Each row is a point on a landscape with many valleys, with its height.
A ball rolls from a point to the lowest of its 2 nearest points, and stops where none of them is lower. Distance is the straight distance between rows; heights are no part of it.
Q736 h=44.7: [110 133 127 147 182 172  73 127 138 159 150  77 151 129 105  92 117 115
 112 110 159 160 116 143 132  97 150  88 140 104 115 159 151 149]
Q448 h=36.6: [163 102 120 163 120 112 134 124 158  87 133 209  92 132 150  98 194 145
 108 128 119 148 123 141 172 187 113  97 140 131 142 108 110 148]
Q382 h=16.9: [132 120 125  74  59 113 183 124  87 121  73 142 116 140 125 166 146  98
 139 144 135  80 139 111 142 163 125 178 123 132 148  92 134  87]
Q361 h=57.6: [142  96 177 127  80 102 139 126 128 117  94 157  86 116 105 129 144 158
 146 152 104 124 188  81 124 178  95 126 121 135 119  63 124  96]
Q775 h=37.9: [119 108 189 122 162 162  88 121 114 136 157 150 185  96 123 100 121 115
 160 104 155 122 154 116 152  73 143  90 157  82 100 156 169 148]
Q613 h=50.6: [124 110 205  70  80 115  96 123 119 107 146 169 154 101 118 141 159 139
 142 117 143  78 169  96 193  92 157 106 148 111 123 110 142 121]
Q904 h=34.2: [121  94 202 142 145 138  86 117 156 127 152 150 144 101 111 108 141 131
 160 127 141 145 162  87 146 104 160  85 145 103  91 128 153 122]
Q474 h=43.9: [140 104  70 139 121 143 125 104 145 120 115 135 117 164 129 121 177 102
  98 139 134 133  87 164 154 189 147 120 134 109 167 131 102 138]
Q942 h=48.2: [126 135 131  80 105 117 117 109  96  90 145 144 166 138 134 166 158  74
 126 127 142  73 104 147 163  91 159 147 142 107 152 159 130 128]
Q460 h=57.9: [117 125 160 146 160 113  56 129 154 114 153 152 125  90 125 117 133 149
  87 128 111 147 137 126 150  99 125  83 121 123 108 132 125 142]
Q404 h=30.0: [106 103 107 144 134 167 151 105 113 159  76  94 113 152  91 120 114  95
 135 147 143 147 132 111 100 183 121 142 125 119 137  95 142 103]
Q773 h=58.9: [155  93 147 163 132 142 169 111 189 111 174 115 119 157 163 122 152 106
 181 116 130 188  81 130 107 160 190 113 131 123 115 164 127 122]
Q593 h=32.2: [178  98 142 159 102 110 127 133 205  90 145 199  84 117 151  91 200 190
 118 124 117 155 147 125 200 174 146  79 155 138 125 107 106 137]
Q133 h=26.4: [148 128  83  99  83 132 197 114 139 139  96  94 107 161 128 147 153 140
 121 136 143 125 117 141 146 178 128 169 125 152 152 104 104 114]
Q466 h=16.7: [126 116 179 160 149 113 133 176 103 137 108 182 122  89 144 101  95 190
 128 107 109 126 180 107 108 118  58 113 133 149 101 102 138 150]
Q544 h=31.6: [ 84 175 112 116 134 107 110 103  85 117 139  96 150 136  98 170  69  70
 130 152 116 111 101 121  54  78 124 185 108 127 115 159 143 101]
Q194 h=35.0: [ 95 159 142 105 119 132 108 132  94 159 111  69 132 124  80 129  81 153
 142 139 138 112 170  86  91 107 102 164 111 156 110  93 143  96]
Q607 h=56.7: [147 119 112 174 145 125 147 105 185 113 181  95 106 152 161 127 134  93
 148 122 113 197  54 157  90 148 183 114 110 132 132 183 116 145]
Q900 h=53.5: [166 116 119 124 178 174 167 151 104 182 106 141 157 135 159  89 112 132
 143  81 158 137 134 173 157 123 116  96 159 109 135 150 169 195]
Q694 h=21.6: [133  88  60 175 137 165 137 111 157 160  81 103  86 145  87 101 159 142
  92 156 145 179 117 133 145 220 126 102 131 129 153  93  97 120]
Q380 h=12.7: [132 125 166  69  56  92 155 140  64  93  83 167 132 116 126 176 133 102
 155 145 109  53 149  97 135 138 120 168 133 132 144  89 142  91]
Q729 h=71.5: [132 130  68 147 162 144 190 161  90 165  66 153 109 147 147 117  89 119
  99 117 118 125 117 158  90 158  48 150 117 136 135 118 137 156]
Q273 h=41.3: [110 100 181 140 170 169 121 138  91 151 118 162 169 107 137  98  92 109
 177 101 148 126 157 100 106 107 120 100 151  96  80 135 185 147]
Q959 h=28.3: [126 127 117 137 124  83  89 128 119  89 114 180 108 113 121 137 155 111
  79 141  84 105 122 127 135 156  88 136 114 128 140 102 109 112]
Q481 h=60.1: [136 135 131 164 155  91  74 135 153  93 160 187 121 101 156 115 152 150
  83 113 102 135 102 149 149 121 102  88 121 135 130 140 109 162]
Q156 h=50.5: [154 125 119 120 181 173 122 123 129 172 153 123 158 145 147 101 127 109
 127  80 153 144 100 194 162 104 157  83 157  88 140 179 158 195]
Q414 h=56.3: [ 94 185  92  84 135 104  54 121 107 141 144  79 163 132  91 147 115 138
  48 141 131  82 130 154 160  70 115 157 115 139 148 132 101 122]
Q193 h=30.4: [124  93 173 173 152 161 106 114 174 151 124 139 114 103 107  81 129 155
 156 132 131 178 175  79 128 141 135  85 147 117  89 111 145 116]
Q223 h=62.5: [146 144 157 136 152 132 156 147 145 108 223  86 161 124 170 128  94 143
 199  99 129 167 112 127  83  52 166 114 131 137 101 211 129 151]
Q913 h=56.2: [110 147  31  99 106 127 116 125 132 153  84  83 125 178  86 134 160 141
  58 159 129  94 122 149 176 178 110 148 127 137 176  83  85 115]
Q239 h=61.1: [167 160 118 121 146 127 194 147 144 123 198  94 145 139 178 145 106 155
 195  90 117 159 106 164  85  76 146 133 124 146 116 200 111 157]
Q424 h=30.6: [141 126  41 111  87 144 207 109 133 137  93  82 108 191 134 154 150  85
 127 152 135 125  77 166 130 195 145 178 120 139 181 130 111 113]
Q73 h=31.5: [ 89 134 154 133 138 146  90 101 117 139 140  82 138 117  96 137  95  96
 150 137 133 140 138  92  74 112 137 138 122 121  93 131 150  96]
Q585 h=52.5: [137 165  83  50  67 104 137 131 133 120 126  86 148 171 126 148 157 161
  93 117 147  68 127 151 211 120 153 167 133 150 183 117  94 127]
Q100 h=55.3: [122 119 118 149 165 146 111 121 110 151 111 138 133 127 127 118 112 108
 106 119 125 119 115 141 118 126 102 123 136 112 117 122 142 153]
Q294 h=26.3: [116 102  80 187 154 169 132 112 120 172  63 120  91 140  84 108 120 111
 102 145 137 166 116 125  91 217  91 126 126 112 136  87 121 114]
Q19 h=77.2: [133 139 119 200 147 129 147 150 188 142 173  90  91 122 164 111 100 178
 133 113 107 199 114 123  75 118 130 104 103 165  97 147 109 139]
Q541 h=53.8: [128 155  99 179 145 101 114 120 178  99 202  99 108 127 150 140 113 113
 116 131 102 184  60 143  76 103 156 127  95 144 128 184  97 121]
Q304 h=55.4: [106 142 162 168 166 122  68 154 149 140 154 125 119  82 133 103 107 208
 100 119 116 157 157 112 120  80  97  93 117 150  81 122 126 153]
Q809 h=45.6: [137 138 139  90 109 128 131 103 126 112 177 101 159 142 146 159 139  79
 155 113 149 113  95 142 128  86 185 149 132 105 137 185 131 125]
Q24 h=38.3: [105 124 168 123 149 101  84 123  76 106 125 179 147  96 122 149 108  85
 137 127  95  93 124 117  97  95 103 126 121  96 112 141 155 136]
Q9 h=44.2: [126 111 166 118 144 152 141 149  66 135 101 166 164 103 142 127  83  92
 170 109 131  88 154 119 105  95 107 130 150  90 111 128 182 140]
Q863 h=28.9: [129 102 210 136 103 113  76 101 185  88 195 129 126  99 121 131 157 116
 158 152 118 165 126  78 149 108 209  91 119 117 115 132 134  81]
Q933 h=34.9: [132  95 163 103 101 143 109  99 152 110 124 163 140 131 114 116 187 115
 139 133 152 104 149 113 198 157 172 100 160  95 143 114 136 120]
Q618 h=23.9: [113 118 168 131 134 118 139 161  75 144  84 166 129 101 126 128  78 134
 150 120 111 107 167  95  78 124  57 134 118 138  95 101 162 133]
Q306 h=42.2: [124 140 127  85  80 138 141 134 177 147 131  64 120 138 116 133 148 197
 112 124 146 137 161 113 176 130 166 138 130 161 134  99 102 103]
Q70 h=59.5: [155 183 102 121 159 129 155 146 146 145 196  65 145 135 164 127  95 171
 145  99 131 162 113 178 111  59 132 134 129 148 128 194 121 166]
Q659 h=64.1: [127 142 149 138 143 101 145 125 136  87 209 114 151 122 160 154  97 109
 176 119 116 141  91 129  71  64 158 151 125 116 106 200 120 129]
Q783 h=45.9: [108 135 159 116 122 101  68 131 139 141 127 110 112 105  94 119 135 196
  80 140 123 123 176  94 162 113 113 119 122 145 108  89 114 114]
Q86 h=44.6: [132 148  53 120 158 122  89 102 117 118 147 139 141 158 138 142 155  63
  74 127 121 123  52 205 149 117 137 124 125 107 172 175 111 170]
Q430 h=32.5: [ 94 150 100  88 100 135 103  77 137 129 141  51 149 158  97 172 137  66
 121 156 139 108 102 128 134 123 178 166 104 114 157 151 114  87]
Q431 h=22.0: [101 161 132 126 169 146 126 140 102 153 159  92 161 114 131 124  83 123
 148 112 141 130 118 137  78  67 125 141 128 129 104 170 145 148]
Q623 h=70.0: [129 127  88 158 178 162 183 147  78 177  73 139 124 137 148 117  69  77
 142 109 138 135 111 157  72 144  84 142 123 123 121 139 173 159]
Q17 h=45.0: [104 148  54 112 119 115 146 103  75 124  74 135 125 149 106 173  98  59
 105 166 107  90 101 143  84 155  96 190 102 131 159 114 129 103]
Q166 h=39.5: [124 106 154 145 119 117 136  99 104  90 114 162 125 122 132 156 133  51
 166 147 111 122 103 116  77 164 121 143 111 106 129 119 149 109]
Q726 h=57.7: [170 157 116 134 173 121 140 160 149 150 192 127 141 143 174 126 119 161
 127  93 114 154 104 191 129  71 132 104 139 134 127 190 120 198]
Q812 h=21.4: [148 117 135 108  80 126 198 138 119 120 100 140 114 142 152 147 152 130
 158 124 144 110 142 119 140 154 126 152 140 135 136 107 134 118]
Q461 h=44.0: [143 125 167  97 140 124 178 181  82 140 127 163 177 107 171 126 100 161
 165  83 147  89 169 129 133  76 111 133 148 124 117 143 146 173]
Q738 h=32.0: [146  94 139 104  97 157 113  94 192 129 122 111 126 143  98 104 187 148
 123 142 154 148 151 112 211 163 185  93 155 108 145 105 121 108]
Q786 h=68.7: [119 124  93 158 162 164 189 122  98 153  89 107 126 156 139 134  80  61
 174 126 133 142 104 133  49 162 115 160 120 122 121 145 164 138]
Q253 h=54.7: [ 99 157 122  90 142 146  75 119  84 155 117 107 182 118  92 135 101 115
  87 130 144  88 134 138 150  75 122 139 131 118 125 133 142 140]
Q192 h=44.1: [119 137 129 119  93 113  93 130 175 128 130  74  99 129 102 133 144 192
  88 147 116 138 149 101 162 131 141 126 109 170 128  89  88  92]
Q115 h=64.6: [151 126 111 141 142  92 111 119 126  78 174 195 129 129 173 134 166  77
 117 111 113 119  64 173 142 125 119 115 133 109 142 177 120 164]
Q218 h=56.8: [148  84 134 124  83 110 157 112 134 105  71 175  76 135 110 119 182 138
 130 163 107 115 157  91 156 231 108 125 134 127 142  63 116  87]
Q449 h=26.7: [155 115 119 158 130 125  84 130 214 109 154 152  99 125 138  81 187 192
  88 130 130 168 136 139 223 141 166  60 138 144 134 112  99 141]
Q735 h=43.1: [146 136 184 109  91 114 165 157 164 107 207  83 144 121 163 129 137 205
 189 101 152 154 157 113 143  63 197 118 140 147 113 167 112 124]
Q325 h=35.5: [155  96 133 143 129 132 151 140 113 121  81 215 105 124 144 112 163 132
 114 121 122 124 140 129 161 186  87 115 144 117 128  89 137 150]
Q68 h=24.6: [130 157  89 115  98  94 134 126 142 113 148 100 114 141 135 158 133 139
 100 130 115 124 103 144 111 121 125 175 111 150 143 135  88 116]
Q983 h=52.8: [135 116 180 170 129 105 111 161 178 123 152 159 104  87 141 108 127 220
 125 118 118 164 165 100 137 104 118  79 128 159  93 113 113 134]
Q852 h=16.8: [140 109  86 176 137 158 118 115 195 139 107  81  82 142  89  93 162 174
  98 155 131 195 120 105 152 204 156  89 122 141 134  90 103  98]
Q927 h=72.9: [134 133  73 149 134 104 154 145 105 128  87 157  86 137 139 135 123 129
  79 131 100 118 107 149 109 178  58 158 107 139 135 103 116 136]
Q199 h=38.1: [120 153 150 109 122 100 189 175  45 106 131 155 174  96 170 148  56 128
 202 116 128  82 165 116  69  54 103 170 129 134 109 150 147 134]
Q630 h=12.2: [125 139 161  72  51  67 134 142 125  98 142 118 114 118 135 165 139 186
 147 138 124  93 166  89 128 104 134 165 114 154 137 101  88  93]
Q794 h=50.9: [102 171  79 156 159  92  65 108 160 103 186 106 121 121 129 144 117  93
  79 144  94 154  71 158 108  89 140 131  94 127 125 174 101 131]
Q171 h=47.8: [142 142 113 130 165 154  84 118 156 156 170  94 153 130 126 117 144 122
  95 111 155 144 109 178 164  84 155  96 148 100 143 176 132 173]
Q66 h=52.1: [147 104  94 115 109 155 169 125  86 140  62 177 134 142 141 132 146  77
 113 128 141  90 116 153 171 175 120 137 147 104 162 102 148 149]
Q873 h=42.5: [109 119  99 155 118 118 149 104  98 105  92 139  95 139 116 152 124  65
 121 155 101 125  86 130  79 187 101 163  96 120 139 107 124  97]
Q33 h=6.8: [131 135 186  90  59  74 155 160  99 100 111 160 116 102 134 168 136 160
 159 131 116  75 177  93 126 108 111 150 115 138 124  97 120  94]
Q220 h=36.2: [129 111 118 138 133 102 108 106  94  85 117 193 130 129 144 159 151  35
 118 147 100 107  81 141 111 163 121 133 118  92 148 144 127 125]
Q846 h=54.4: [138 122 139 118 130 170 146 148 121 169 103 104 149 125 122 106 113 161
 138  94 171 122 155 128 145 115 124 131 144 137 114 110 145 147]
Q37 h=41.7: [105 152 152 136 165 164  72 144 139 174 152  69 143 110  99  93 100 164
 102 107 147 150 149 127 134  77 135 101 133 138  94 135 142 145]
Q204 h=36.7: [139  78 150 148 137 168 185 135 132 157  99 142 110 136 136  96 120 131
 180 110 149 151 161 105 113 166 127 119 150 122 108 115 155 128]
Q514 h=47.6: [112 145 204 144 116 115 114 160 165 110 209  87 147  93 144 124 101 182
 190 131 124 170 149  75  93  46 168 102 124 154  86 161 122 110]
Q642 h=55.9: [153  87 145 129  75 113 133  95 158  74 118 177  95 145 121 134 197 122
 148 155 113 127 137  98 166 207 149 119 134 121 146  91 113  86]
Q682 h=47.9: [118 107 161 120 136 132  77 128 129 151  86 149 136 103  80  97 141 168
  98 128 138 115 183 103 178 129 107  86 139 123 115  70 144 125]
Q733 h=48.1: [103 174  74 123 157 106  71 107 123 121 161 122 138 133 129 143 114 104
  59 126 118 115  86 185 126  84 119 139 112 123 152 177 103 149]
Q761 h=50.8: [140 150  91  71  88 112 132 120 126 111 135 129 150 159 138 147 165 112
  92 123 140  87 104 168 192 120 144 149 143 128 169 134 107 138]
Q34 h=40.1: [133 169 144  94  95 128 148 157 161 149 165  45 132 125 124 127 120 215
 141 116 153 141 167 109 145  84 155 159 127 176 119 126 110 115]
Q628 h=35.2: [101 162 156 114 136 113 145 170  56 129 124 122 167 100 128 136  55 153
 194 123 129  99 177  95  50  63  84 164 128 143  93 132 143 121]
Q364 h=32.3: [148 104 158 124 115 121 172 159  76 121  63 219 122 108 160 121 138 122
 133 120 117  90 162 114 144 156  71 129 137 123 119  90 163 142]
Q968 h=24.2: [129  99 165 166 127 105  54  87 192  77 164 146 110 111 123 128 178 110
 133 163  97 170 113  85 143 150 187  80 120 119 124 133 120  85]
Q997 h=29.0: [126 120 133 121 125 115 137 144  68 132  71 187 124 110 127 146 114 115
 112 137 106  79 150 118 124 141  64 144 127 118 138  96 151 123]
Q373 h=23.7: [104 121 112 154 134 124  60  90 170 103 159  82 113 134  90 132 151  95
 109 167 109 159  93 111 122 161 191 107 105 118 140 117 106  83]
Q257 h=53.4: [155  90 124 114  93 135 168 120  78  99  58 203 130 135 149 138 160  50
 140 147 121  82 118 135 153 195 124 143 144  94 153 100 157 115]
Q392 h=37.7: [152  96 180  96  89 146 157 101 165 113 152 129 129 139 133 125 172 120
 172 116 154 128 143 114 169 135 197 123 157 107 136 139 131 115]
Q745 h=32.6: [ 92 159 153 103 131 141 145 171  94 152 122  77 156 120 112 115  57 171
 175 117 146 123 182  89  73  82 101 158 120 160  86 119 149 116]
Q606 h=67.0: [149 106 133 159 177 134 136 139 111 120 146 192 137 122 180 119 131  86
 137  95 111 132  86 164 116 116 112 104 145 102 125 179 148 180]
Q490 h=32.4: [126 115  77 137 127 104 113 124  97  86  87 198 102 142 142 138 160  63
  77 153  84  97  94 149 129 200  80 140 121 118 161 104 118 122]
Q780 h=55.0: [163 168  95 134 179 116 133 149 118 154 146 150 137 131 159 118 126 157
  85  88 123 118  99 213 151  79 100 105 140 136 146 170 121 209]
Q80 h=34.8: [ 94 125 182 109 134 127  65 102  91 118 127 123 147 100  78 154 104  82
 139 142 121  92 140  92  95 108 127 121 122 101 111 120 154 103]
Q723 h=40.8: [155  94  90 169 128 126 163 115 167 121 120 149  79 146 142 109 169 123
 108 128 125 163  98 146 135 196 128 119 136 127 154 115 107 133]
Q909 h=55.1: [121 143  82  75  84 131 135 130 131 158  91  89 115 156 101 127 161 191
  72 141 137 104 151 131 193 158 116 150 129 151 160  61  99 109]
Q509 h=51.0: [110  91 139 139 162 161  62  96 107 139  97 166 148 112  87 107 136  78
  96 138 141 117 135 129 164 151 132  94 148  78 132 105 159 135]
Q702 h=60.5: [118 162  87 112 125 139 192 149  72 164  76 108 133 151 130 142  75 129
 130 122 139 107 138 137  81 127  69 197 109 157 129 110 144 124]
Q856 h=29.3: [119 149 109  82  79 108 147 102 150 113 155  67 128 150 114 174 148 121
 141 146 130 115 108 126 127 118 174 176 111 133 146 136 105  89]
Q305 h=38.5: [150  71 134 149 140 169 158 117 126 148  76 183 117 132 112  91 152 117
 140 129 147 140 147 121 155 190 119 110 152 100 123  99 148 137]
Q810 h=52.9: [117  97  99 158 177 160 103 109 102 142  81 156 126 124 106 107 136  66
  98 129 138 127 101 152 129 176 122  99 138  93 149 127 139 146]
Q845 h=24.3: [110 133 173 158 144 112 145 169 128 136 140 133 126 105 147 110  80 186
 158 114 112 142 165  86  64 103  86 126 115 149  89 120 130 138]
Q422 h=48.9: [132 121 170  91 102 117 110 138  96 118 106 170 147 111 124 127 143 142
 114 121 133  70 165 119 182 113 120 122 148 110 125 101 135 138]
Q270 h=52.3: [143 114 112  95 122 174 159 116 129 161 100 105 147 158 128 126 135 119
 132 112 171 120 121 153 163 142 148 125 148 108 148 133 149 142]
Q916 h=74.2: [133 130  91 185 152 100 139 158 125 122 114 174  72 110 154 120 122 148
  83 126  75 154 103 138  91 175  40 140 101 158 120 119  92 141]
Q482 h=62.7: [119  86 199 175 133 107 122 104 155  88 144 155 100 102 121 137 118  88
 187 149  94 150 130  65  66 159 131 108 108 119 100 125 145  86]
Q164 h=48.3: [141 112  63 105 128 164 120 113 123 149  85 124 141 158  98 109 173 122
  77 132 156 107 130 164 214 173 138  95 153 109 177  98 111 152]
Q400 h=46.5: [135 126 188  98 143 129 120 160  83 123 122 178 174  92 141 127 118 144
 127  85 143  82 165 132 157  70 102 113 148 117 121 126 152 165]
Q963 h=52.0: [144 163  78 138 181 117 136 145 109 165 124 137 139 138 149 127  97 148
  76 113 120 122 108 186 114  99  77 139 117 153 132 152 116 186]
Q264 h=35.1: [ 83 170  97  84 115 127  95  76  94 121 132  84 160 144  83 169 103  66
 114 168 127  89 108 122 111  98 146 174 115 118 138 149 125  89]
Q841 h=65.8: [122 147 128 165 145 105 183 125 123  96 185 119 136 135 172 150  84  85
 205 125 101 152  89 123  22 104 127 158 115 139 103 195 136 119]
Q762 h=41.9: [127 118 154 124 156 122 122 140  70 105 139 182 172 100 153 136 101  72
 158 109 130  93 120 131  90  77 119 130 141 100 111 170 169 156]
Q956 h=56.0: [147 145 132 102 169 179 138 171  95 194  99 107 175 136 132  97  97 163
 127  82 180 112 164 158 153  86 113 115 157 123 118 139 157 180]
Q605 h=42.6: [126 111 150 111 114 138 164 105 117 109 132 122 142 146 143 148 134  68
 173 124 138 120 103 123  99 139 167 146 129 111 129 152 153 115]
Q12 h=19.8: [155 116 142 113 105 114 169 145 131 119 142 153 126 129 163 133 149 141
 146 104 139 116 125 145 143 120 134 136 132 131 127 142 129 151]
Q181 h=27.4: [ 89 177 142 120 151 122 106 128  84 118 168  89 165 106 112 150  62  93
 174 136 130 109 122 112  50  47 126 169 120 121 100 175 150 112]
Q366 h=32.7: [103 127 172 137 119 126  79 109 182 100 180  87 117 114 110 140 133 121
 153 149 117 164 116  86 116  99 197 111 104 139 104 145 125  83]
Q323 h=28.8: [101 150 158 138 123 114 156 161 118 136 124  88 101 111 132 117  75 178
 177 130 125 148 167  84  55 121  89 149 109 171  88  92 127 103]
Q698 h=36.8: [ 94 158 165  84 110 147  94 124 124 164 131  33 144 133  80 131  93 159
 154 147 164 133 172  74 108  92 150 153 122 150 102 107 140  89]
Q824 h=24.1: [132 118 108 138 111  91  67 140 141  85 124 188  89 123 120 121 176 161
  70 141  86 114 141 121 176 176  88 100 119 144 152  77  96 118]
Q116 h=27.7: [ 93 123 141 126 124 150  80  80 150 136 131  55 128 135  76 135 127  76
 134 166 142 149 119  99 108 141 179 129 119 109 133 117 135  79]
Q870 h=61.0: [136  86 173 188 129 110 151 105 182  82 167 137  96 119 151 142 136  92
 187 139 109 186  83  99  75 152 167 120 113 129 111 157 125  99]
Q614 h=52.7: [ 98 158  77 120 171 172  79 119  79 187  94  98 170 131 100 123  88  83
  77 122 161 101 111 164 130 100 109 137 135 110 131 152 156 152]
Q296 h=36.0: [106 130 184 124 113 125  42 119 179 121 170  77 121  91  96 122 135 175
 114 151 112 166 153  75 153  83 178  87 118 144 104 115 125  81]
Q297 h=17.7: [116 118 126 154 139 114  49  92 188  60 193 118 109 123 125 141 170  80
 111 158  98 156  73 116 155 141 190  84 111 109 147 143 108 103]
Q269 h=45.4: [124 152 179 112  93 105 148 156 145  96 204  87 153 104 147 155 108 174
 186 109 137 139 141 100  99  47 175 142 126 152 110 167 106 104]
Q579 h=49.9: [127 125 181 150 129 122 123 155 168 123 180 121 126  99 151 121 115 181
 156 112 122 165 148 108 114  76 145  99 123 144  89 151 121 128]
Q492 h=40.9: [122 132  68 146 172 130 117 100 108 126 118 157 139 137 129 141 127  35
 102 134 118 123  54 190 104 130 125 127 115  95 157 166 127 147]
Q573 h=19.4: [156 123 153 127 131 129 112 141 177 137 135 139 124 114 126  89 158 213
  87 105 149 146 164 141 208 119 138  83 148 140 128 107 120 156]
Q921 h=59.3: [116 130 121 111 104 147 197 146  86 172  62 117 123 132 131 132  89 133
 151 133 133 105 164 103  92 159  88 171 125 142 130  82 155 115]
Q791 h=18.4: [124 163 124  98  78  70 160 153 128  99 145 119 116 130 146 155 135 179
 114 136 108 104 142 139 130  91 122 175 115 166 129 131  86 120]
Q458 h=41.0: [139 149 144  95 121 104 211 202  64 118 132 143 177 105 186 128  72 185
 191 105 137  83 162 138 100  55  99 165 145 148 120 154 125 153]
Q522 h=50.3: [103 156  50 128 166 163 125 124 112 177 104  94 135 146 115 120 101 105
  86 128 150 136  92 185 110 132 113 141 133 119 148 144 134 157]
Q152 h=26.2: [137  79 137 189 141 166 129 100 186 145 106 153  90 128  94  74 156 144
 143 141 141 190 148  93 147 197 148  78 143 110 110  99 127 102]
Q252 h=62.3: [119 179  96 107 120  89 192 154  60 128  87 160 131 124 139 171  65 139
 124 141 112  77 138 140  73  94  50 207 109 152 129 128 144 119]
Q121 h=67.3: [111 140 115 162 144 135 187 115 113 119 135 105 119 153 143 149  73  67
 184 128 116 151  90 116  32 126 116 167 102 136 112 165 143 116]
Q973 h=45.1: [141 140  63 150 141 114 153 109 125 134 136 125 104 155 144 131 129  89
 104 137 115 141  71 178 103 148 120 150 107 128 154 164 101 147]
Q748 h=33.5: [123  99 136 143 151 186 151 115 139 168 106  95 131 150 115  99 105 101
 162 121 152 164 136 111 103 162 143 121 135 117 111 123 156 127]
Q168 h=38.2: [112 159 169  85 105 149 139 150 137 162 152  31 155 123 114 125  96 187
 184 124 171 138 187  75 118  78 165 150 141 158 103 122 134 102]
Q829 h=40.4: [156 106 188 100  84 132 191 136 161 113 184 116 154 133 161 136 151 148
 206  98 157 135 150 113 151  96 206 121 164 120 121 163 136 127]
Q597 h=62.4: [164 138 104 153 136  91  84 129 160  81 172 195 104 132 181 127 178 134
  90 108 102 138  82 189 158 129 125  95 124 135 148 158  96 170]
Q756 h=19.2: [138 135 144 118  93  64  82 145 148  91 130 167  95 110 130 129 164 205
  81 134 100 105 162 113 174 136 103 107 125 154 139  82  90 132]
Q88 h=53.9: [146 157  82  60  90 132 158 139 119 171  90  82 145 169 111 143 138 182
  82 122 158  75 149 160 200 117 125 166 126 161 166  99 102 144]
Q254 h=75.7: [127 131 122 190 145  98 142 152 154 124 140 139  82 110 146 120 104 171
 102 126  91 166 126 132  84 127  82 123  99 162 108 120  99 139]
Q357 h=21.9: [142  88 132 174 103 143 128 100 190 121 113 107  74 140  96 113 153 144
 144 167 115 188 129  84 125 200 158 109 121 132 123  80 121  74]
Q720 h=46.3: [127 131  47 114 124 144  95 112 151 132 123 115 129 171 105 118 191  95
  66 144 133 117  86 179 201 181 161  97 142 112 189 127  96 146]
Q241 h=28.7: [147  98 155 143 104 128  91  91 207  92 150 143  99 123 107 112 193 146
 134 158 124 161 141  95 186 164 186  82 136 110 129 111 111  89]
Q589 h=39.0: [116 135 158 133 147 158  69 140 182 156 159  65 126 116 102  92 117 181
 101 133 151 181 155  97 144  98 162  85 123 143 100 138 127 114]
Q20 h=11.3: [154 128 141 118 105 110 134 146 149 126 124 150 112 128 139 116 158 188
 108 112 132 120 156 132 173 134 123 122 130 148 127 104 106 143]
Q127 h=54.6: [145  97 143 110  86 104 142 122 108  73  98 210 115 136 146 143 179  80
 134 148 109 102 119 118 159 202 110 128 140 120 146 100 137 106]
Q372 h=50.2: [156 118  68  92 109 179 170 131 105 177  62 120 141 157 122 129 150 115
  98 128 162 102 120 178 192 172 133 127 153 116 176 104 136 157]
Q563 h=49.4: [118  98 139 145 144 131  56  96 131 134  96 150 114 107  72 106 153 113
  99 152 111 115 156  98 162 180 113  86 143  98 131  75 130 106]
Q225 h=14.6: [ 97 188  80 132 185 166 111 146 112 180 141  62 154 144 113 111  63 144
 113 116 145 146 120 153  89  78 103 148 116 146 115 173 136 158]
Q555 h=47.7: [112 150  40 138 149 141 160 114  99 168  77 102 114 167 110 138 104  86
  96 147 136 123  87 161  97 165  93 169 103 132 156 116 119 125]
Q462 h=58.4: [126 105 156 116  94 136 166 119 103 147  66 125 107 132 102 138 118 133
 164 149 126 108 177  86 100 182 103 151 120 143 117  65 147  88]
Q744 h=48.8: [138 150  52 168 183 129 139 133 111 161 114 146 115 135 153 123 108 110
  83 115 101 144  78 201 102 138  76 133 102 130 141 159 111 177]

Call two points neighbours if one is among the 2 nearest of the other. Go from one point of each pair to the other, from neighbour to neighbour, staying as low as possible. Name the highest point that can't be avoided.
Q852, Q297: Q9
Q20, Q492: Q414
Q33, Q20: Q812
Q225, Q20: Q264
Q745, Q852: Q305

Where does a ball stop that starts at each point below?
Q223: Q492
Q909: Q20
Q9: Q852
Q606: Q297
Q702: Q20
Q682: Q745
Q482: Q20
Q253: Q20
Q916: Q492
Q870: Q492
